Each row is a point on a tangle of strands that fork, close into loops and nearly touch. The rows are in no order.
In the rows, zero is written as 128.
Points whose rows are less than 34.7 apart are linked; no others are. Some points are linked to none.
K928: [130 106 160 110 126 135 131  95]
K499: [112 143 135 125 131 114 115  98]
K858: [157 125 103 116 116 154 111 192]
K852: [121  60 169 127 134 149 213 114]
K459: [ 71 159 117 116 151 120 176 133]
K347: [117 145 130  77 153 138 145 110]
K94: [124 125 156 103 139 127 124  82]
K449: [107 119 136  84 146 150 194 123]
K857: [158 116 152  87 133 139 114  87]
K135: [140 141 123 161 110  99  75  95]
K920: [ 70 104 143 179 135 112 200 147]
K438: [ 80 128 136 133 140 127 181 137]
K159: [109 135 154  98 152 121 139  73]
K766: [116 168  74 135 120 122 114 181]
K902: [128 176  75 133 129 120 106 172]
K223: [121  65 172 134 122 146 193 121]
K509: [ 71 124 146 147 160 109 201 118]
K350: [174  82 163 144  98 135  75 109]
K909: [174 136 109 156 117 128  70 151]
K779: [135 101 160 100 126 144 142  97]
K717: [124 116 153 145 114 115 102  90]
K465: [117 177 105 124 141 101 101  99]
K929: [167 166  78 192  91  82  74 124]
K855: [ 86 131 149 122 151 118 175  99]
K629: [183  99 152 153 105 127  59 112]
K991: [116  93 169 113 135 137 175  94]
K711: [144 122 126 114 120 140 110 145]
K466: [105  86 166 121 155 136 213 106]
K896: [ 89 126 129 132 127 132 163 147]
K755: [181 117 107 119 120 158 101 186]
K246: [179 101 141 147 106 134  69 134]
K314: [139 137 134 133 124 114  87 100]
K138: [129 128 138 150 111 107  90  93]
K7: [108 146 137  88 150 130 150 102]
K426: [108 104 160 112 142 137 179 102]
K66: [143 189  93 131 149  96  78  94]
K601: [159 173 104 119 154 118  79 118]
K14: [211 109 135 131 123 149  70 142]
K357: [114 131 106 119 116 146 137 184]
K733: [132 153 112 159 110  91  81  93]
K356: [ 73 161 107 112 146 126 171 148]
K96: [151  85 164  93 125 151 149  82]
K261: [ 76 144 139 134 150 108 165  99]
K508: [ 73 168 128 134 152  92 148  74]
K568: [140 145 114  74 147 148 133 139]
K958: [ 86 131 119 138 118 130 157 162]
K962: [113 121 150 132 125 117 121  95]
K592: [160 102 157 123 116 132  91 101]
K107: [154 160  79 190  87  88  79 134]
K462: [175 142 128 121 141 124  72 109]
K56: [127  94 129 113 105 160 159 172]
K125: [152 133  97  96 127 159 129 193]
K386: [134  82 138 119  98 160 153 168]
K970: [172 137 124 158 120 110  58 109]
K152: [111 120 125  73 145 159 195 135]
K432: [ 96 144 151 114 150 113 144  76]
K753: [195 114 133 139 119 142  69 142]
K88: [116 116 119  89 126 161 178 170]
K504: [188 121 113 160 113 137  66 167]
K197: [133  73 152 130  95 156 151 153]
K874: [ 67 113 140 177 145 104 201 133]
K264: [183 111 114 153 107 146  76 179]
K172: [134 153 113 114 137 127 102 131]
K329: [178 116 111 137 111 153  90 188]
K320: [123 134 101 127 115 139 122 184]
K989: [ 78 131 109 159 108 124 160 169]
K969: [ 66 158 135 140 155  93 166  82]
K557: [176 126 132 166 112 107  51  99]
K974: [124 138 125  86 139 141 137 128]
K762: [165 136 119 153 116 119  67 127]
K628: [131 172  87 117 141 125 107 161]
K124: [176  87 164 123 110 138  86  98]
K666: [135  81 175 104 129 145 167  80]
K674: [174 138 112 118 133 139  84 149]
K719: [112 122 109 115 114 153 152 190]
K953: [134 161  97 110 141 131 107 154]
K292: [131 166 102 158 115  86  84  88]
K799: [135 142  98  84 134 156 138 179]
K696: [137 144  90 137 114 133 104 187]
K570: [ 75 103 138 175 122 120 190 156]
K392: [118 106 118 111 109 159 158 185]
K68: [141 107 158 132 114 126  99  94]
K825: [ 77 158 127 107 157 120 169 115]
K737: [105 116 149 100 144 141 178 111]
K897: [ 79 118 144 138 145 123 194 132]
K148: [111 159 120 126 135 108 111  98]
K255: [144 178 100 149 132  86  73  86]
K285: [113  79 161 117 142 144 213 116]
K433: [122  63 170 136 112 149 177 124]
K460: [151 144 125 129 129 117  80 107]
K409: [107 123 121  83 136 159 188 157]
K860: [184 140 121 113 142 136  78 130]
K408: [124 187 100 123 147  95  90  92]
K811: [147 153  78 187  85  95  84 150]
K760: [ 73 122 122 171 112 119 175 162]
K655: [ 87 156 137 129 146 100 134  72]
K528: [131  73 166 132 103 151 155 132]
K173: [161 140 103 125 126 139  92 166]
K404: [134 146 107  77 141 151 140 158]
K765: [ 87 155 129 103 154 119 156 103]
K396: [181 108 143 162 107 119  52 107]
K856: [ 82  85 158 193 117 113 180 135]
K865: [161 140  94 143 119 138  89 182]
K497: [150 163 111 110 147 123  89 119]
K12: [ 61 132 135 162 154  98 199 119]

How many points has the smallest loop of links through each point below? Write 0 if it is on no loop.
K465 => 12
K874 => 11
K991 => 0

A piece is two or more points that can be reached from each other along the links. Count, over all rows, the pieces, the separate loops (a circle has one, a figure eight two, a Y none), the forks (points with three links) and the tips (points with one).
pieces => 5
loops => 2
forks => 3
tips => 9

Name the points in between on the shortest way along the links from the first point to the second, in order.
K855, K94 => K261 K969 K508 K655 K432 K159
K56, K320 => K392 K719 K357
K88, K426 => K409 K152 K449 K737
K874, K958 => K920 K570 K760 K989
